A landscape with many valleys, sampled at points; each row gives a point and its height.
From any point a ball rolls to the lowest of the 2 points nearest to it. It stops when none of these is lower. Distance is the straight distance between rows; heights are no part of it.
Q572: [ 93 111 115  98 121 108 119 143 141 143 130 161 110  85 129 159 133  90
 188 109 107 167 197 120  82 165 160 176 147 160 100 139 111]  (h 4.43)
Q684: [135 139  98 109  89 165  97  99 143 100 127 158 168 140 172 107 136 123
 167 108 100 145 129 103 127 125 166 132 119 120 100 114 163]  (h 2.50)
Q355: [146 120 122  58  90  79 131 138 156 135  36 105 104 186 123  80 110 160
 101 112 117  96 165 134 120 156 155 112  92 138  72 158  86]  (h 2.71)
Q295: [116 121 137 144 107 142 129  68 142 119 143 130 226 124 163 132 126 134
 142 108  97 100 123 107 177 126 121  49 136 171  74 171 165]  (h 0.36)
Q336: [165 145 174 146 141 104 106 165  78 112 133  96  52 123 114 162 113 147
 123 125 145 158  88 146 119 122 117 216 128  74 139 130 126]  (h 3.89)
Q589: [105 163  85 152 152 186 154 103 120  86 127 165 153 111 138 196 139 124
 155 120 177 164 127 145 141  77  83 136 151  84 144 105 134]  (h 2.63)
Q146: [143 147 138 150 142 106 143 138 109 145 160  99  83 107  91 116 142 114
 102 149 191 102 126 144 106 135  97 141 135  89 207  63  96]  (h 4.17)
Q881: [148 104 104 159 137 169 138 103 130 148 148 134 167 142 163 104  97 106
 141 111  95 107  83 122 134 122 116  70 164 123 124 237 195]  (h 3.74)
Q955: [185 150 107 103  78 160 117  92  81  87 103 129 133 110 139 104 190 173
 113 176 145  80 121  91 150  70 147 101  93 115 104  87 152]  (h 2.57)
Q715: [113 144 148 163 128  99 150 160 139 142 128 124  91 109 102 150 146 105
 130 130 133 151 115 133 106 182 134 175 136 137 138  99  82]  (h 3.69)
Q750: [138 169  94 185 177 164 128 132 104 136 164  90  93 102  65 123  99 133
  91 158 182 114 139 189 139  70  59  87 188  92 189 167 151]  (h 1.82)
Q690: [156 111 143 161 111 144 134  93 120 131 128 116 181 157 159 100  85  98
  87 140 112  88  72 104 146 127 118  59 175 146 118 203 166]  (h 3.95)
Q81: [100  99 115 129 174 175 126 118 122 154 178 167 150 113 142 166 144 109
 125 120 126 144 116 126 128 110  63 116 132 140 150 120 117]  (h 4.27)
Q216: [125 169 166 196 152 125 153 160 119 124 146  87 122 107  75 152 130  87
 112 136 131 146 118 163 140 102  93 107 182  94 182 127 135]  (h 4.34)
Q292: [105 141 131  95 107 101 126 143 148 145 142 120  97 128 133 121 130  92
  77 125 125 113 142 136  87 162  88 145 164 139 168  73  66]  (h 2.08)
Q25: [102  93 103 124 145 139 116  91 138 121  95 159 210 143 149 147 137 150
 153 119 131 109 161 104 163 116 161  79  91 158  82 122 144]  (h 3.99)
Q327: [120 125 133  91 131 100 137 100 198 131 167 131 117 114 122 162 133  78
 132  79  87  93 166 165 141 130  67 121 191 178 148 135  68]  (h 6.19)
Q107: [121 105 103 138 192 184 133 150  81  83  97 179 108 111 168 178 118 110
 173 122 172 198 123 148 109 108  71 209 123 117 139 107 155]  (h 5.39)
Q234: [150 151  99 130 108 181 132 127  99  79 119 103 143  80 126 134 179 161
 128 134 147 132 107 106 155  62 163 108 102  89 122  92 171]  (h 3.08)
Q954: [108 106 170 179 159  96 142 173 143 154 130  98 118 130 108 122 111 119
  92 144 153 135  84 132 117 170 166 108 110 159 140 126 118]  (h 1.81)
Q75: [131 116 191  98 108  74 123 164 128 145  70  89 117 150 125 119 108 175
 115 141 112 118 122  94 136 142 189 111 101 109 117  97 102]  (h 2.74)
Q542: [122  96  97 168 168 201  95 157  96 123 113 152 122 117 132 135 110 120
 170 107 137 199 123 156  97  83 109 159 132 123 119 174 196]  (h 5.93)
Q466: [121 107 141 177 165 123 148 174 109 162 152 143  94  87 126 115 112  81
 176 112 109 180 123 131  67 206 101 189 145 148 143 172 157]  (h 2.66)
Q733: [133 164 112 108  97  93 134 145 136 118 134  86 143 151  88 104 149 178
  71 137 144  92 180 135 158  99 145 132 118 111 162  96  64]  (h 0.38)
Q223: [ 80 121 106 112 102  74 106 109 172 164 105 124 137 120 115 111  88 135
 154 112 141 110 200 132 142 167 208  93 107 168  83 138 129]  (h 4.18)
Q648: [115 108 155  88 118  47 126 154 177 154  73 117  69 155 114  77 125 164
 119  98 127 123 171 157 104 155 151 139  97 160  91 128  70]  (h 3.01)
Q87: [159 151 126 148 111 157 101 114  76 105 135 133 140 151 114  89 142 151
 101 169 153 145 119 127 138  58 139 105 129 120 158 113 168]  (h 0.39)
Q622: [120 145 151 178 146 122 155 151 124 154 147  85  78  94 101 115 119  93
  77 153 173  95  83 164  97 150  57 124 178 122 205  81 117]  (h 4.36)
Q251: [122 113 179 130 118  83 168 135 183 159 155 148 131 140 149 127 125  91
 109 109 126  98 118 139  79 165  90 110 176 183 172 126  88]  (h 4.00)
Q799: [120 144 116 101  81  84 113 122 141 122 102 143 136 159 170  97 131 113
 147 130 100  75 125 117 114 178 210 140 111 139  63 152 125]  (h 1.74)
Q836: [128 156 170 135 108  73 170 157 137 122 116 105  45 134 100 136 152 178
 121 152 138 131 108 131 116 120 142 172 110 108 162  86  71]  (h 3.27)
Q417: [128 135 179 104 123  81  80 110 123  94 132 135  84 112 155 153 142 168
 182  86 117 122 138 132 154 110 198 180 120  83  53 145 110]  (h 3.47)
Q190: [ 84 135  92 102 120 162 132 102 179 102 127 144 174  93 145 171 160 117
 160  83 127 118 158 140 153  77 135  65 144 128  79 122 117]  (h 2.64)
Q450: [ 85  77  95  80 151 143 151 103 184 135 179 167 142 108 159 156 137  85
 189 101  95 128 179 129 117 137  96 143 160 171 127 146 107]  (h 6.57)
Q82: [131 162  93 184 171 156 130 120  83 138 177 123  98 103  87 151 131 125
 101 157 188 142 127 155 113 101  49 142 155 103 188 139 139]  (h 1.43)
Q732: [123 157 134 119 116 160 125  90 135 113 168 147 166 108 184 154 118  82
 140 118  80 117  89 122 166 102 104  68 198 111 120 169 145]  (h 4.92)
Q314: [117  97 137 143 118 114 139 110 144 167 140 112 193 132 177 112  63 106
 142 117 111 104 112  89 133 183 181  64 148 137 125 191 165]  (h 4.21)
Q498: [150 138 104  90  88 143 109  96 144 114 124 134 139 160 123 126 131 125
 128 144 129 129 136 106 133 102 158 126 123 125 122 105 121]  (h 2.00)
Q319: [ 73 100 108 155 184 159 121 114 139 141 178 158 180  97 187 153  98  92
 192  89 112 142 132 154 140 136 133  99 152 141 121 181 190]  (h 4.72)
Q371: [169 134 132  65 106 118  67 129 127 102 109 139 135 132 151 130 165 191
 146  82 113 118 154 124 143  92 177 153  99 112  64 109 135]  (h 3.58)
Q634: [135 159 177 138 112 103 164 170  97 141 111  82  60 148 110 113 128 179
 111 208 152 105  90 139 126 102 141 149 117  89 165  86 103]  (h 3.00)
Q854: [182 131  69 163 127 208 108 126 112 129 109 134 147 130 137  91 119 122
  99 113 116 102  96 126 131  94  96  79 156 115 123 197 208]  (h 3.56)
Q736: [115 119 103  67 116 128  83 121 138 143 124 149 187 147 170  97 113 140
 175 108  92 111 192 115 135 166 177 148  98 151  59 141 139]  (h 3.64)
Q702: [121 141  76 100 144 177 130  92 131 118 126 156 173 135 161 183 128 127
 130 155 123 120 125 137 156  87  81  92 134 124 158  97 167]  (h 3.75)
Q59: [115 142 142  82  96  88 126 121 126 144 109 107 157 171 125 126 120 108
  65 160 108  78 133 115 113 138  95  95 114 131 151  96 105]  (h 1.27)
Q618: [142 170 118 197 118 139 131 166  84 148 109  98 107 158  81  92 128 148
  74 165 132 117  97 158 120  95 105  98 153  89 167 165 152]  (h 1.33)
Q606: [115 146 156 113 115  72 157 160 179 126  89 140  44  86 120 100 165 120
 143 100 118 130 124 140  82 218 113 195 132 175 116  73  76]  (h 4.57)
Q235: [155 131 177 110  94  98 101 163 101 137  90 111  87 147 159 136 118 141
 110 141 112 120  91 112 101 129 173 152 146  94 136 104 118]  (h 2.99)
Q404: [130 144 146 134 154 132 133 135  76  70 120 136  79 111 113 179 155 136
 170 132 156 172 121 136 150  69 146 178  96  72 122 118 127]  (h 5.05)
Q36: [123 131 138 202 159 152 136 151 115 138 153 129 129 100 109 164 102  58
 136 106 116 178 116 152 118 131  80 135 204 125 132 203 141]  (h 4.64)
Q918: [122 146  97 125 139 195  98 118  69  92 121 176 125 145 167 135 141 152
 149 140 161 155  84 153 125  67 106 160 103  96 115 102 162]  (h 4.65)
Q456: [121 139 117 120 163 134 133 125 137 123 165 109 141 118  84 149 137 118
  79 152 133 125 136 130 175 129 116 110 107 134 149  84  93]  (h 5.78)
Q221: [144 108 145 167 156 118 150 148 137 139 161 144 111  76 115 110 145  78
 132  96 122 150  96 130  81 210  81 190 162 184 169 117 151]  (h 1.98)
Q227: [114 114  97  70 129 155 149  93 163  98  76 139 208 122 132 134 152 153
 116 103 135  75 175 113 178  91 120  46  99 149  67 114 127]  (h 3.50)
Q570: [141 143 166 128  71 111 154 135 118 129  84  96 136 176 126 109 120 140
 104 187 124  91  78 107 113 126 157 110 107 132 118 116 143]  (h 2.48)
Q783: [ 73 114  99 122 128  92 101 108 120 147 141 172 126 102 179 132 105 130
 196 123 118 146 176 114 119 174 204 132 114 143 113 164 166]  (h 0.37)
Q592: [ 92 105 104 121 163 167 120 145 104 125 154 190 166 127 187 137 133 112
 194 114 117 176 141 123  97 136 130 154 132 118 123 157 155]  (h 5.75)
Q24: [ 91 147 113 122  94  94 135 123 168 125 110 109 111 111 112 138 128 133
 146 120 129 141 136 120 128 158 220 112 107 138  84 140 112]  (h 4.44)
Q509: [140 129 162 140  88 104 149 140  86 145  93  64 115 178 115 110  97 175
  75 201 153  82  93 105 129 126 126 119  99 109 156 103 112]  (h 2.76)
Q222: [134 113 102 149 126 164 109 157  98 138 148 111 109 139 139 144  99  70
 117 159 118 144  90 122 102 134 131 167 185 120 151 151 143]  (h 3.70)
Q271: [139  69 125 188 174 171 108 149 124 171 112 119 106 140  81 101  90 120
 125 132 119 162 116 131 124 124 115 107 138 145 139 168 158]  (h 2.31)
Q106: [104 103 132 147 125 124 141 154 138 142 180 127 129 133 149 135 111  67
 142 127 113 136 109 116  86 174 146 175 175 154 146 159 117]  (h 4.01)
Q514: [122 108  78  60 147 118 130 112 174 132 109 146  91 145  84 118 156 111
 109 113 125 126 186 155 142 125 101 126  91 155 118 110  72]  (h 2.75)
Q591: [113 132 161 175 152  92 151 152 120 128 125 136  78  72 113 146 123  85
 179 103 139 197 131 119  91 209 121 197 121 132 120 127 120]  (h 3.19)
Q537: [132 127 159 134  97 117 155 119 125 104 128  71 213 151  78 112 124 146
  93 160 130  87 127 114 168  96 145  89  97 161 122 122 149]  (h 4.78)
Q160: [ 92 114 117 122 144 112 141 115 170 113 146 133 112  84 110 165 165  59
 144  73 106 125 171 133 112 160  83 159 160 161 138 109  80]  (h 5.99)
Q56: [156 114 113 128 108 161 132  59 107 116 121 134 231 156 170 114 124 123
 116 130  98  80 107  78 158 138  92  91 112 139  99 157 179]  (h 1.73)
Q323: [130 132  88 116 178 195 121 110 118 125 145 147 163 127 173 163 100 107
 120 143 104 120  85 154 169  92  63  70 158 124 152 156 194]  (h 4.02)
Q906: [129 117 144 136 163 106  87 147 112 136 151 145  97 122 166 135 107 140
 169 105  98 177 125 127 126 180 165 192  96 107 112 142 129]  (h 3.48)
Q294: [133 111 102  42 104 101 135 118 168 147  75 128 131 173 102 103 131 106
  94 118 110  97 185 123 115 129 119  85 103 154  99 145  95]  (h 2.43)
Q143: [110 125 129  90  91 103 125 104 149 127 110 118 191 136 143 105 114 129
 100 107 114 112 146  91 133 147 167  63 104 145  89 151 131]  (h 2.13)
Q207: [143  95 156 174 153 111 160 129 165 153 185 137 122  98 134 112 111  92
 130 114  97 132  82 134 115 202  68 141 192 193 171 147 135]  (h 0.98)
Q516: [146  93 163 179 154 131 117 177 115 175 103 104  99 142 102  93  90 130
 115 137 128 151  89 129 115 157 158 111 117 111 129 142 142]  (h 2.10)
Q973: [ 97 119  89  98 106 165 100 109 131 117 117 173 199 119 202  93 153 141
 198 116  89 112 165 112 131 152 159 126 106 146  50 119 176]  (h 3.14)
Q231: [ 87 145 127 108 108  67 131 157 173 158 126 149 121 144 154 117 114 100
 161 122 112 112 151 143  85 199 187 153 125 156 102 154 120]  (h 0.49)
Q83: [155 100 131 142 195 148  98 152  99 129 129 135  97 118 118 146 116 131
 147 112 147 172 105 150 127 115 148 163  79 105 138 121 165]  (h 5.34)
Q550: [137 161  94 119 137 150  92 110  77 127 153 151  99 139 129 160 149 157
 136 157 155 148 136 154 118  93  83 178 107 102 157  89 131]  (h 4.45)
Q310: [181 123 144 107 120 140 117 111  89 102 117 117 115 143 118 115 135 216
 117 163 148 130 108  98 179  72 170 131  83  99 112 118 132]  (h 1.94)
Q721: [129 128 155 178 154 113 148 139 146 159 149  86 115 138 128 125  91 109
  57 129 141 107  78 143 133 153  70  89 179 129 201 118 103]  (h 4.42)
Q584: [160  84 132 177 190 148 136 131 141 168 145 123  98 121  80 107  94  97
  92 146 119 138  85 143 128 155  63 100 138 162 177 156 152]  (h 2.53)
Q825: [170 165 110  77  78  98 104 134 148  87  79 106 132 140 111  85 177 177
 105 108 116  87 169 140 153 100 185 124  97 125  71 115 113]  (h 3.90)
Q658: [138 133 145 126 128 141 121 128 117 118 127 156 131 120 118 143 145 142
 175 136 141 171 129 130 130  96 196 127  98 132  94 125 163]  (h 2.54)
Q775: [108  81 129 145 162 111 150 157 122 159 189 141 102 102 166  74 108 108
 196 132 107 161 160 116  85 229 154 203 155 145 158 155 161]  (h 2.41)
Q720: [166 123 118 141 103 146 116  91  97 110 102 128 177 138 157  96 149 152
 133 129 101  97 102  85 155 152 152 114  63 129  70 133 179]  (h 2.58)
Q531: [ 99 105 155  74 106 100 142  96 129  96  58  97 173 158  76  96 102 134
  91 115 136  99 198 107 135 149 131 103  69 165  62 153  89]  (h 3.05)
Q758: [159 111 202 140 168 100 101 140  94 106 128 117  37  77 127 167 108 146
 160 110 121 193 109 122 137 137 115 219 137 100 109 131 125]  (h 4.06)
Q446: [140 157 148 146 109 127  81 168  79  92 128  94  99 125 132 144 109 117
 118 131 123 179  90 138 112 133 162 201 131  95 116 133 162]  (h 4.04)
Q533: [121 174 131 131  95 147 137 104 134 109 164 112 155 111 127 174 133  86
 143 124 112 125 110 136 135  79 104  93 183 101 138 138 140]  (h 4.69)
Q921: [143 153 142 120 129  93 155 138 165 139 127 117  83 120  67 104 160 137
 105 138 137 104 148 151 126 165  81 148 109 152 169  41  73]  (h 5.46)
Q548: [147 104 109 129 127 169 106 122  92 147 143 146 161 166 149 128 117 102
 125 151 108 116 108 112 121 112 114 131 144 117 149 136 159]  (h 3.94)
Q471: [163 144 155 161  94 127 122 141 115 128 104 119 125 155 112 110 128 130
 148 160 117 138  81 129 119 112 186 119 110 115 111 138 178]  (h 2.07)
Q986: [116  96 110 163 158 182 105 145 104 152 147 158 145 120 149 110 112  83
 153  96 120 170 121 132  88 111 128 116 164 114 133 182 179]  (h 5.86)
Q670: [107 104  93 156 153 203 126 111 134 118 142 151 205 100 205 147 130 121
 174  95  99 113  94 140 150 101 111  92 171 131 106 174 208]  (h 4.41)
Q959: [154 137 115 141  92 168 112  80 123  87 128 129 195 142 134 108 148 138
 116 140 144 111 126 104 157  76 141  82 143 139 118 104 158]  (h 1.28)
Q532: [113 102 105  75 114  97  93 114 169 160 107 134 118 144 131  97 104 149
 171  90 109 122 209 134 131 166 179 141  98 151  66 142 111]  (h 3.93)
Q967: [118  73 143  72 152  97 148  95 187 156 180 140 149 116 157 153 110  98
 156  98  72  93 165 131 150 154  80  91 165 189 129 164  92]  (h 6.38)
Q661: [ 98 150 137 158 104 101 155 125 168 124 116 111 145 141 128 148 127  94
 110 135 123 104  91 117 145 159 186  80 142 127 108 144 100]  (h 4.71)
Q660: [154  99 168  97 126 120 125  95  99 110  76 115 157 156 113 106 114 189
 119 135 136 138 142  76 158 120 155 100  53 115 111 115 125]  (h 2.36)
Q683: [105 159 104 173 164 172 158 112 111  99 169 124 125  90  90 187 141 124
 129 150 178 165 137 151 172  65  66 123 169 103 167 126 114]  (h 2.03)
Q916: [ 85 119  92 105 103 153 130  83 172 129 144 160 196 119 182 150 141 118
 182  91  84 113 155 111 142 124 136  81 152 148  88 158 148]  (h 1.86)
Q199: [149 153 165 160 122 100 151 158 110 134 126 111  40 113 116 142 135 136
 124 145 155 144  83 144  91 162  94 212 129 122 154  87  98]  (h 3.62)
Q217: [134 119 144 117  96  80 126 147 162 124  99 115 108 139  92 121 138 165
 107 125 138 141 173 118 125 117 187 141 144 156 135 104  80]  (h 1.20)
Q755: [114 162 127  81  97  79 126 168 165 125  80 106  79 169 131 102 128 131
  61 125 144  89 145 162  94 136 125 141 136 135 149  76  59]  (h 2.51)
Q999: [120 125 134  84 115 119 132  87 170 124 142 112 192 135 116 138 110 132
  84 116 114 104 157 105 170 120 110  56 130 159 103 142  92]  (h 1.69)
Q659: [139 160  54 177 162 210 116 130  79 113 116 127 133 110 122 126 140 171
  99 129 169 137 106 150 150  56  89  92 133  63 153 144 171]  (h 3.28)
Q876: [122 126  62  54 146 173 128 106 140 119 148 167 137 140 165 168 130 106
 136 158 116 117 147 127 132 117  98 155 121 132 149  93 131]  (h 3.44)
Q191: [123 107 105 110 166 155 135 136  96  94 150 178 131 114 179 160 135  97
 181 112 125 196 159 111  95 146  82 228 140 122 155 127 142]  (h 5.57)
Q885: [106 110 122 162 153 164 152 126 126 136 196 150 139 121 152 145 113  56
 161 133 101 152 110 131 122 146  95 150 200 138 132 197 127]  (h 4.37)
Q673: [121 119 199 111 120  51 104 148 139 127  99 103  80 125 111 132 140 196
 155 116 101 113 144 131 162 122 196 147 115 101  81 120  86]  (h 3.09)
Q248: [138 167 159 112  73  83 139 160 121  84 106  83 130 139 123  87 170 190
 107 139 122  80 121 129 163  96 209 146  98 111  92 113 101]  (h 4.23)
Q964: [123 183 119 172 123 111 155 128 123  99 138  94 130 121  83 149 152 122
 115 154 136 134 133 146 151  91 128 119 139  93 194 110 131]  (h 4.16)
Q888: [163 127  74 150 166 197  99 137 100 145 118 136 139 149 113 112 111 149
  93 133 140 135 105 145 127  73  84  89 115 104 149 164 195]  (h 3.43)
Q500: [144 110 144 162 191 153 122 148  70 106 129 150  67 102 120 155 136 106
 165 116 152 183 119 146 120 112  85 202 102  93 132 115 139]  (h 5.22)
Q168: [118 115 107 133 167 143 143 113 143  93 148 164 133  81 138 179 140  66
 157  87 135 167 171 119 111 157  66 193 157 150 152  99 108]  (h 5.79)
Q280: [ 81 120 176 113 110  67 179 148 213 161 107 128 138 158 142 113 107 124
 104 114 126  98 140 144  88 166  96  92 146 211 126 133  80]  (h 3.66)
Q121: [135 191 132 161 128 146 127 126 102 129 159 102 141  99 112 154 134 106
  91 135 129 118  91 163 148  79  82  68 180  84 154 164 157]  (h 4.52)
Q874: [149 115 118 157 148 147 137 131 108 170 174 157  92 119 120 131 134 112
 115 136 136 147 101 116 102 172  71 169 135 126 170 128 102]  (h 4.66)
Q928: [162 163 167  69 130  88  94 149  99 115 141 121  79 135 128 133 135 183
  93 143 137 124 124 134 153 109 145 171 101  92 115 101  84]  (h 4.13)
Q33: [160 143 119  91 124 115 122 107 133 133 142 139  47 105 100 118 148 124
 132 151 129 121 134 139 113 176  77 202 128 151 166  46  99]  (h 5.23)
Q345: [131 118 141 147 157 150 153 106 151 170 194 147 120 101 101 139 137  97
 113 130 133 130 103 139 131 144  50 111 133 150 151 118  96]  (h 4.46)
Q346: [155 114 123 104 108 126  88  86 125 105 102 143 164 141 173 102 144 193
 166  99 113  98 133 104 169 134 178 133  52 130  44 124 154]  (h 3.17)
Q981: [176 140 121  90  77 140 147  88 113  93  92 119 182 128 126  86 170 160
  84 123 149  68 155  82 144 103 139  83  80 128  87 114 131]  (h 3.11)
Q988: [139 105 169 119 145  82 104 138 140 157 142 139  86 142 131 127 119 179
 141 106 118 142 122 115 137 181 154 179  82 127 102 121  76]  (h 3.72)
Q734: [132 143 122  98 118 119 154 130 154 106 152 121 112 115  83 135 156 140
 137 115 159 141 158 140 131  81 164 125  82  98 145  93  91]  (h 3.71)
Q394: [118 113  80  41 136 167 116 126 154 127 123 167 108 127 135 154 146 123
 149 124 137 138 182 151 119 104  99 164 114 141 109  73  91]  (h 3.12)
Q991: [118 150 132 121  80 118 149 109 137 126 146  88 181 153 103 110 128 155
  67 133 149  83 146 108 158 103 123  79 140 116 137 110  65]  (h 1.06)
Q502: [120  95 153  76  97  91  99 115 125 132  86 113 132 138 134 106 115 160
 130 131 110 124 149  86 130 146 192  99  78 132  77 127 125]  (h 2.47)
Q392: [127 129 175 110 128  75 130 171 145 137  97 110  82 170 160 114 118 137
  81 130 147  97  99 138  87 154 130 164 111 144 174  59  89]  (h 2.83)
Q824: [131 137 137 143 131 134 124 128 127 123 140 155 120 128 104 155 142 111
 146 131 136 198 137 126 110 105 128 143 129 131 152 121 132]  (h 2.19)
Q158: [122 129 185 171  97 111 151 134 131 137 113  96 189 169 140 100  84 133
  80 141 135 102  71 123 120 137 130  66 150 172 108 171 162]  (h 4.14)
Q797: [131 130 124 127 160 113 136  92 128 142 159 115 115 118  71 115 151 146
  81 172 156  93 160 126 164 148  64 122 101 153 178  46  86]  (h 5.65)
Q19: [133 116 156 173 132 107 162 130 108 140 135 121 132 159  80 116 145 147
  93 164 153 119 115 109 143 104 125  89 128 122 172 121  86]  (h 3.88)
Q692: [128  93 132 143 142 146 123 100 104 151 150 137 168 159 119 133 133 120
 100 140 142 117 123 107 140  93  85  83 116 125 161 131 121]  (h 4.07)
Q15: [118 107 118  56 124  99 142 140 175 164 116 138 119 145 132  88 122  88
  98 108  91 105 181 124 100 185  94 103 138 155 125 129  69]  (h 2.09)
Q620: [170 168 129  60  70  78 144 142 124 100  64  93 125 174  88  80 143 196
  72 159 141  73 179 140 152  97 144 133  95 132  97 116  90]  (h 4.19)
Q552: [142 161 125 121 125 166 107 124  86  70 114 155 121 116 156 156 171 175
 176 118 151 150 103 143 148  53 141 174  91  79  75 109 160]  (h 4.84)
Q892: [141 146 150  82 120  89 115 152 142 141 130 124  89 159 108 119 135 160
 105 128 113 113 138 133 144 156 138 157  68 122  97  91  55]  (h 3.97)
Q976: [ 98 115 178 120  93  64 171 163 188 161  64 116 125 175 119 105 118 153
 118 125 142 104 153 128  98 155 152 114 112 184 111 113  84]  (h 3.33)
Q641: [139 153 134 205 109 137 128 157 112 130  93 112 129 156 107  83 126 112
  99 132 117 115  64 144 112 118 150  82 154 108 124 183 175]  (h 1.65)
Q631: [167 172 139 130 106 122 118 138  59 108 132  99  92 126 109 106 151 195
 128 182 158 136 130 130 136  53 155 142 137  71 174 104 141]  (h 1.04)
Q128: [171 124  99 161 133 187 113 150  96 115 112  95 123  99 108 125 132 149
 123 127 150 153  94 115 142  82 173 114 117  85 120 143 190]  (h 3.34)
Q424: [123 119 122  56 116 118 110 119 127 148 140 137 116 154 139 101 119  97
 100 143 109 103 149 116 106 151  93 129 106 120 152  86  74]  (h 1.66)
Q847: [153 165 100 164 131 150 101 147  62 154 136 105  81 133  97 130 117 145
  92 171 172 128 110 150 108 109  97 138 140  64 169 138 143]  (h 1.01)
Q13: [174 161 101 141 107 143 116 115 102 134 127 109 167 152 139 133 120 119
  74 152 144  80 101 105 135 129 134 103 158  99 154 117 152]  (h 4.15)
Q714: [ 91 117  92  83 136 132 108 134 136 115  99 185 129 110 149 176 156 129
 188 111 116 162 189 126 120 125 161 156 116 147  70 123 123]  (h 4.10)
Q246: [133 160 116 120 144 124 149 136 101 105 151 100 100 100  78 144 154 135
 127 157 171 126 155 139 146  81 135 151 114  78 186  77  93]  (h 3.96)
Q421: [131 129  65 165 149 241 127 140 113 106  85 159 181 108 186 150 145 143
 143 119 131 120  74 154 137  92  97 108 157 112 107 131 219]  (h 4.05)
Q34: [142 116 159  78 119 111 145  95 116 117  85 131 181 168  95 115 105 140
  95 141 140 109 173  85 148 144 116 109  78 142 111 121  98]  (h 2.72)
Q920: [102 132 116 182 130 105 114 143 121 134 133 109 110 114 138 149 100 106
 159 111 121 173 101 122 106 167 184 155 111 117 125 177 166]  (h 3.21)
Q522: [145 141 141  98 112  92 140 136 155 101 124 134  42  73  95 125 158  95
 136  88 140 132 133 142  82 170  78 212 110 148 141  70  86]  (h 4.97)
Q851: [130 138 135  99 100  93 104 134 125 114 123 143  84 128 121 157 146 146
 129 106 121 170 157 119  93 123 145 185 125 128 134 120  89]  (h 1.77)
Q463: [137 144 135 169 120 129 127 148 121 157 131 117 141 162 137 120 100 111
  62 138 139 121  81 121 122 148 122 109 167 112 171 136 117]  (h 4.30)
Q945: [170 140 152 120 132 110 113 127  88 154 153 138  84 147 103 137 133 174
 115 164 145 140 114 139 121 115 101 170  94 111 161  98 119]  (h 4.29)
Q609: [166 131 168 134 148 125 113 145  64 118 142 118  66 117 104 122 145 214
 140 170 141 154 108 133 168  47 150 160 122  74 136 137 132]  (h 1.49)
Q517: [115 123 168 148 113  80 179 131 162 157 116 136 134 161  98 113 135 134
 103 129 150 111 132 111 119 153 134  94 128 137 148 113  58]  (h 3.65)
Q662: [107 122 137 116 113  79 129 155 164 158 132 143  78 125 126 123 152 131
 137 101  94 142 153 123  84 207 117 205 134 168 118 110  70]  (h 4.12)
Q488: [ 81  75 127 130 136  97 129 144 125 177 160 137 145 123 175  94  86 120
 191 151  94 121 165 103 102 205 181 141 148 158 143 160 160]  (h 1.51)
Q27: [ 92  89  89 101 146 183 128 120 139 110  88 179 173 130 189 158 136 150
 178 124 134 134 127 129 133 106 146 111 106 126 105  92 146]  (h 4.38)
Q125: [135 144  96 183 128 182 111 154  98 127 125  99 106 112  98 145 106  99
 115 135 124 166  90 133 112 105 131 138 149  95 130 178 170]  (h 3.51)
Q80: [ 96 114  85  65 119 162 133 102 168 106  77 143 153 126 118 141 169 146
 141 120 127 116 183 132 147  60 135  73  94 138  95  95 121]  (h 3.13)
Q645: [102 134 125 194 121 128 123 103 140 121 148 120 160 111 136 138 125  97
 155 100 126 142 104 129 130 123 181  87 144 116 120 176 166]  (h 2.86)
Q71: [109 135  97  93 112 145 148  99 150 106 141 117 140 122  95 145 167 145
 134 139 148 107 159 140 153  41 122  86 103 121 165  91 106]  (h 3.46)
Q594: [131 150 145 158  84 104 152 155 135 109 123  75 171 129  94 113 166 151
 117 139 122  84 109 125 151 105 201 106  93 119 116 117 143]  (h 4.53)
Q520: [123 148  86 186 153 199 135 112 112  95 130 135 151 112 128 155 127 117
 133  94 162 160 101 149 149  65  93  88 158  80 143 156 164]  (h 3.04)
Q273: [120 123 121 205 184 161 150 124 119 104 144 129 107  71  90 159 114  64
 132  97 142 196 128 143 119 136  33 161 164 140 151 156 147]  (h 4.83)
Q957: [120 118 144 175 146 127 139 112 163 127 162 106 128 112 114 161 100  99
 118 116 136 158  90 134 145 109 138  85 164 134 157 168 139]  (h 2.52)
Q74: [121 126 123  94 112 132 124 102 168 114 147 151 133 136 129 136 121  74
 141 125 109 156 151 129 104 139 132 135 153 136 147 113 116]  (h 2.49)
Q350: [125 144 117  89 116 112  96 128 112  93 111 169 101 106 168 170 152 143
 186 102 116 152 160 118 132 127 184 192 120 112  45 156 123]  (h 3.80)
Q85: [169 101  80 158 151 226 111 122 111 130  86 150 192 119 178  94 119 146
 134 116 115 120  99 117 140 129 111  80 121 120  92 159 224]  (h 3.76)
Q879: [ 88  98 151 134 141  63 138 141 169 194 155 144 119 110 149  97  92 113
 169 134 113 118 162 129  93 233 154 135 125 194 135 135 137]  (h 1.75)
Q257: [ 99  81 178 157 144  91 130 147 150 179 128 113 116 124 127  80  84 120
 125 130 129 133 101 122 103 216 146 124  90 170 132 104 117]  (h 1.32)
Q5: [109  96 108 150 140 138 141 121 127 149 184 142 167 138 179  85  89  96
 165 135  89 121 109 115 125 168 162  95 172 136 131 229 196]  (h 3.98)
Q303: [114 128 158 116 114 114 136  99 171 140 171 102 155 142 132 144  83 108
  96 126 101 127 101 127 152 137 105  75 155 160 146 136 109]  (h 2.15)

Call two points neighbours if one is among the 2 nearest of the other. Go from one point of each pair to the other, from neighbour to neighbour, staying as low as possible. Name the highest point that can't be avoided.
Q257 and Q825 | Q620
Q207 and Q783 | Q466
Q733 and Q847 | Q658
Q955 and Q498 | Q981
Q783 and Q257 | Q879
Q999 and Q498 | Q502
